A landscape with many peaks, sampled at points; each row gives a point and its height.
A climber steps from a point to the highest of its 2 nearest points, and stops where none of them is higher. Distance is the straight distance between rows; heights are no part of it.
<674>: [144 180 172 146 121 184 146 104 195 115 128 145  91 129 169 135 190 153
 174  84 120 120]  h=141
<57>: [100 133 119 151 102 118 159 102 102 146 122 122 122  91 102 140 121 143
 149 134 122 131]  h=622
<48>: [137 122 134  85 126 170 149 155 110  94 155 159 125 167 242  94 194 147
 122  99 159  94]  h=576
<480>: [178 207 207 151 124  81  99 139 178 177 109 125 149 169 168  85  85 155
 121 149 111 108]  h=79
<367>: [145 184 167 122 106 175 143 135  93 136 124 113  95 113 214 129 124 130
  98 110  98  37]  h=584
<231>: [124 108  83 150 111 193 122 137  90 117 158 123 123 140 186  78 177 187
 150 149 106  87]  h=536
<412>: [184 173 192 117 144 121 116 144 178 129 134 158 140 168 178  97 133 120
 112 119 145 133]  h=49
<125>: [140 173 157  98 157 122 130 115 139 117 100 109  89 111 142 168 105  87
  73 112 119  99]  h=502
<146>: [ 99  75  86 152 111 137 142 125  64 131 135 121 173 102 116 159 102 109
 128 132 141 136]  h=300
<852>: [159 154 167 113 143 169 147 111 198 100 123 155  90 132 154 149 189 110
 147  77 150 135]  h=120
<37>: [112 119 104 136 124  91  88 127 122 168 131 111 132 168  99  93  92 181
 157 189  73 153]  h=213
<648>: [111  70  98 126 124 139  98 135 177 132 150 135 130 173  83 101 163 164
 180 143 112 165]  h=122
<189>: [ 97 122 112 169 116 171 151  97  96 142 120  96 114  75 115 145 130 130
 153 119 104 103]  h=688
<191>: [116  97  93 169 111 125 152 119  79  88 110 132 153  87  85 184 117  94
 117 105 166 135]  h=282
<364>: [130 129 132  97 105 145 158 154 100 119 145 138 146 127 197  90 178 135
 118 110 171 108]  h=532
<255>: [130 162 143 102 111 184 149 130 114 112 143 127 104 136 245 107 181 155
 107 101 129  73]  h=623
<839>: [105  90  83 164 114 151 130 121  50 149 142 116 171 119 130  94 128 159
 145 151 110 118]  h=671
<268>: [158 131 154  95 144 125 153 127 191  88 129 165 107 135 137 140 176  76
 131  87 182 144]  h=103
<551>: [116  87 103 137 117 187 143 139 101 110 147 152 161 137 139 103 181 135
 144 121 151 113]  h=498
<19>: [110  86 122  50 128  70 140 155 164 131 158 170 144 173 155  73 150 127
 142 129 191 164]  h=221
<649>: [149 171 153 137 109 144 135 153 115 120 140 142 144 135 192  83 146 142
 109 120 129  98]  h=488
<280>: [119 138 132 129 112 101 140 114 171 139 141 124 122 115 117 111 172 162
 171 124 152 154]  h=73
<795>: [136 160 145 134 138 112 129 135 118 129  89 113 124 115 113 151  77  96
  85 139 118 120]  h=457
<708>: [192 208 211 143 139 119  98 141 178 138 118 145 135 170 203  88 102 150
 107 121 127 107]  h=63
<885>: [108  39 104 111 135 176 137 153 143  92 162 165 153 182  98 120 183  96
 149 109 162 131]  h=680
<211>: [165 186 185 118 171 126  95 114 213 142 107 107  92 154 132 142 110 118
 119 145  82 143]  h=222
<22>: [111 118 107 157 111  97 133 102 169 120 104 107  99  90  52 201 135 139
 161 108 146 154]  h=220
<509>: [152  91 113 146 146 179  81 156 157  97 145 158 135 213 116  81 151 130
 137 149  96 153]  h=279
<944>: [125 163 136 154  97  95 170 106 118 111 106 120 113  68 125 148 133 110
 122 102 171 101]  h=379
<350>: [147 144 150  98 178 136 100 119 208 133 120 131 101 158 117 146 134 117
 137 127 107 169]  h=248
<54>: [142 174 146 140 130 167 139 136  78 143 114 101 111 109 177 122  94 106
  96 142  83  70]  h=624
<474>: [149 187 164 149 145 189 132 106 171 124 109 115  82 116 151 146 169 127
 144 111  82 105]  h=163
<86>: [117 139 141 147 114  86 107 133 115 182 117 110 117 132  88 119  58 151
 130 183  68 145]  h=244
<400>: [116  99 115  90 151 114  92 134 141 133 135 130 144 133  66 167 108 114
 118 126 118 169]  h=311
<777>: [111 102 115 125 152 111  93 125 112 143 107 115 137 124  70 185  63 116
 100 143  97 144]  h=354
<496>: [149 177 171 148 104  33 154 125 148 166 104 127 135 102 100 117  82 125
 106 151 143 125]  h=121
<888>: [170 164 166  74 164  84 126 151 156 121 124 144 127 159 174  99 126 103
  92 123 150 147]  h=36
<672>: [132 171 142 125 117 190 129 123 115 124 134  98  88 143 243 105 149 163
 116 113  80  59]  h=585
<880>: [107 128 117 130 144 130 122  95 166 122 112 103  80  95  77 193 131 127
 150 116 105 146]  h=247
<473>: [ 86 131 103 130 103  66 152 104  93 175 138 116 123  82 128 131 103 159
 155 130 153 129]  h=567
<610>: [174 188 198 137 115  56 129 143 175 165 104 137 154 135 123  91  71 133
 104 159 124 140]  h=100
<948>: [116  90  97 127 154 119  86 156  73 148 141 132 185 155 107 115  72 120
  78 155 108 152]  h=405
<830>: [123 139 132 165 109 146 150 125  50 153 122 109 128  94 144 143  75  94
  99 138  95  76]  h=678
<897>: [121 115  97 157 108 150 116 130  94 140 145 122 134 141 136  75 143 179
 161 157 103 114]  h=598
<277>: [128  90 112 135 135 156 108 159  99 125 140 134 170 160 104  99 119 122
 108 149 115 134]  h=477
<416>: [127 171 145 145  96 125 151 119 113 136 136 114 116  99 182  98 149 161
 142 121 117  81]  h=449
<861>: [118 127 129  87 183 135  91 112 179 119 109 105  86 129  98 182 119 115
 118 120 105 159]  h=273
<256>: [118 132 117 141  97 124 175 136  61 124 134 136 160  89 143 117 122 114
 110 124 159 108]  h=382
<868>: [133 140 124 172 110 127 169 118 122  85 100 134 127  80  86 168 137  88
 105 105 164 130]  h=332
<624>: [101  88 107  86 142  96 118 129 172 131 147 137 121 134  83 150 134 132
 152 123 155 179]  h=275
<644>: [137 142 140 160 129 100 127 135 125 154 110 118 156 131  67 121  82 126
 124 162 102 150]  h=281
<386>: [126 173 152 142  96  74 161 103 124 156 125 114 110  77 145 115 129 155
 144 113 157  87]  h=416
<75>: [104  72  92 139 137 124  94 133  50 146 144 124 181 114 100 160  80 125
 111 146  93 145]  h=349
<550>: [111 100 105 143  99 140 165 140  81 113 141 153 176 108 121 116 154 137
 140 124 181 128]  h=431
<2>: [137 125 129  50 188  95 105 156 131 119 136 145 131 158 141 109 114  96
  81 131 147 151]  h=50
<241>: [103 104  99 157 105 161 132 122  19 147 134 113 152 102 152 120  95 129
 118 147 110  88]  h=757
<581>: [174  85  94 172 143 187  87 158 117  90 152 155 136 200 135  70 141 148
 114 164  81 111]  h=330
<299>: [ 99  57 105 120 131 178 139 121 138 104 165 144 136 131 108 122 190 130
 182 111 162 135]  h=577
<478>: [ 90  49  76  78 148 132  78 139 143 133 162 135 130 171 116 104 151 169
 159 142 125 167]  h=153
<923>: [112  82 113  73 138 102 141 138 146 128 160 144 132 141 124 104 160 130
 158 116 177 167]  h=246
<251>: [125 168 146 129  90  92 157 106 164 142 150 131 129 106 155  91 183 184
 179 109 162 114]  h=57
<319>: [135 167 148 168  96  55 164 106 160 139  90 107 114  85  71 157  90 119
 140 140 140 137]  h=150
<214>: [155 126 136 156 147 178  94 134 168 113 127 134 116 168 104 112 151 137
 147 147  88 145]  h=234
<64>: [ 98 130 110  96 106  12 145 113 106 163 128 121 130 104 125 111  99 158
 138 148 160 157]  h=525
<899>: [136 118 128 164 120 144 119 140 132 125 112 138 152 130  53 147 109  97
 106 132 110 146]  h=339
<784>: [136  99 123  53 148  97 147 136 186  90 126 145 105 145 115 148 149  78
 116  96 207 151]  h=84
<531>: [116 145 114 143  99  66 167 119  57 139 125 120 142  77 155 135  76 116
 102 136 161 115]  h=344
<198>: [ 92 105  93 136 133 217 117 107  83 128 122  96 102  95 141 158 139 121
 135 118  93  88]  h=758
<794>: [102  82  81 109 129  70 118 119 109 125 120 126 127 111  91 200 102 126
 137 110 175 159]  h=441
<373>: [111 125 118  83 161 156 131 111 139 108 131 112  92 105 140 157 159 132
 130  99 132 131]  h=574
<781>: [103 114  92 104 117  22 132 129 120 145 128 127 139 110 113 161  98 130
 133 129 177 170]  h=485
<694>: [ 95  85  84 102 127  94  84 143 120 158 150 122 151 158  96 100 120 176
 162 169 112 164]  h=183
<655>: [174 197 195 130 153 111 111 127 174 158  98 110 119 135 132 120  77 104
  86 153  79 116]  h=197
<500>: [144 100  97 183 113 191 107 161  79 107 135 148 175 171 112  81 128 136
 118 159  89 108]  h=397
<608>: [104  94  98 116 148 231 104 107 111 110 133 109 109 121 115 163 166 129
 136 112  97 130]  h=689
<466>: [157 153 159 170 150 211 117 123 193 102 110 132  98 153 114 146 163 118
 149 112  82 133]  h=193
<444>: [155 108 132  59 166 107 128 148 143  82 130 148 132 147 133 137 132  61
  80 105 188 151]  h=67
<578>: [134 140 138 174 103  85 157 103 176 117  91 139 120  92  47 171 128 125
 151 122 157 158]  h=185
<408>: [101  90  86  78 155 192 118 123  98 104 157 122 111 125 144 148 175 125
 141 106 134 119]  h=625
<438>: [118  48 112 108 130 153 115 151 115 113 152 162 176 153  91 121 142 102
 133 123 148 145]  h=570
<628>: [119 120 119 167 129 132 122 117 106 119  97 109 141  98  78 180  77  98
 101 127 103 129]  h=401
<870>: [165 192 184 139 128 103 121 140 123 165 114 105 114 143 165 101  74 114
  98 147  85  84]  h=176
<763>: [130 115 137 146 113 120 118 133 188 135 148 157 127 163 114  88 169 162
 176 132 126 167]  h=95
<361>: [109 144 119  93 157 141 125 102 114 110 110  99  81 100 137 174 117 104
 102 113 108 117]  h=535
<767>: [133 153 120 172 100  55 159 114  79 116 100 114 133  83 130 173  77  76
  97 126 164 123]  h=310

Where does a climber stop that starts at each point below?
<251> -> <255>
<708> -> <861>
<763> -> <628>
<531> -> <885>
<767> -> <255>
<795> -> <198>
<794> -> <198>
<191> -> <255>
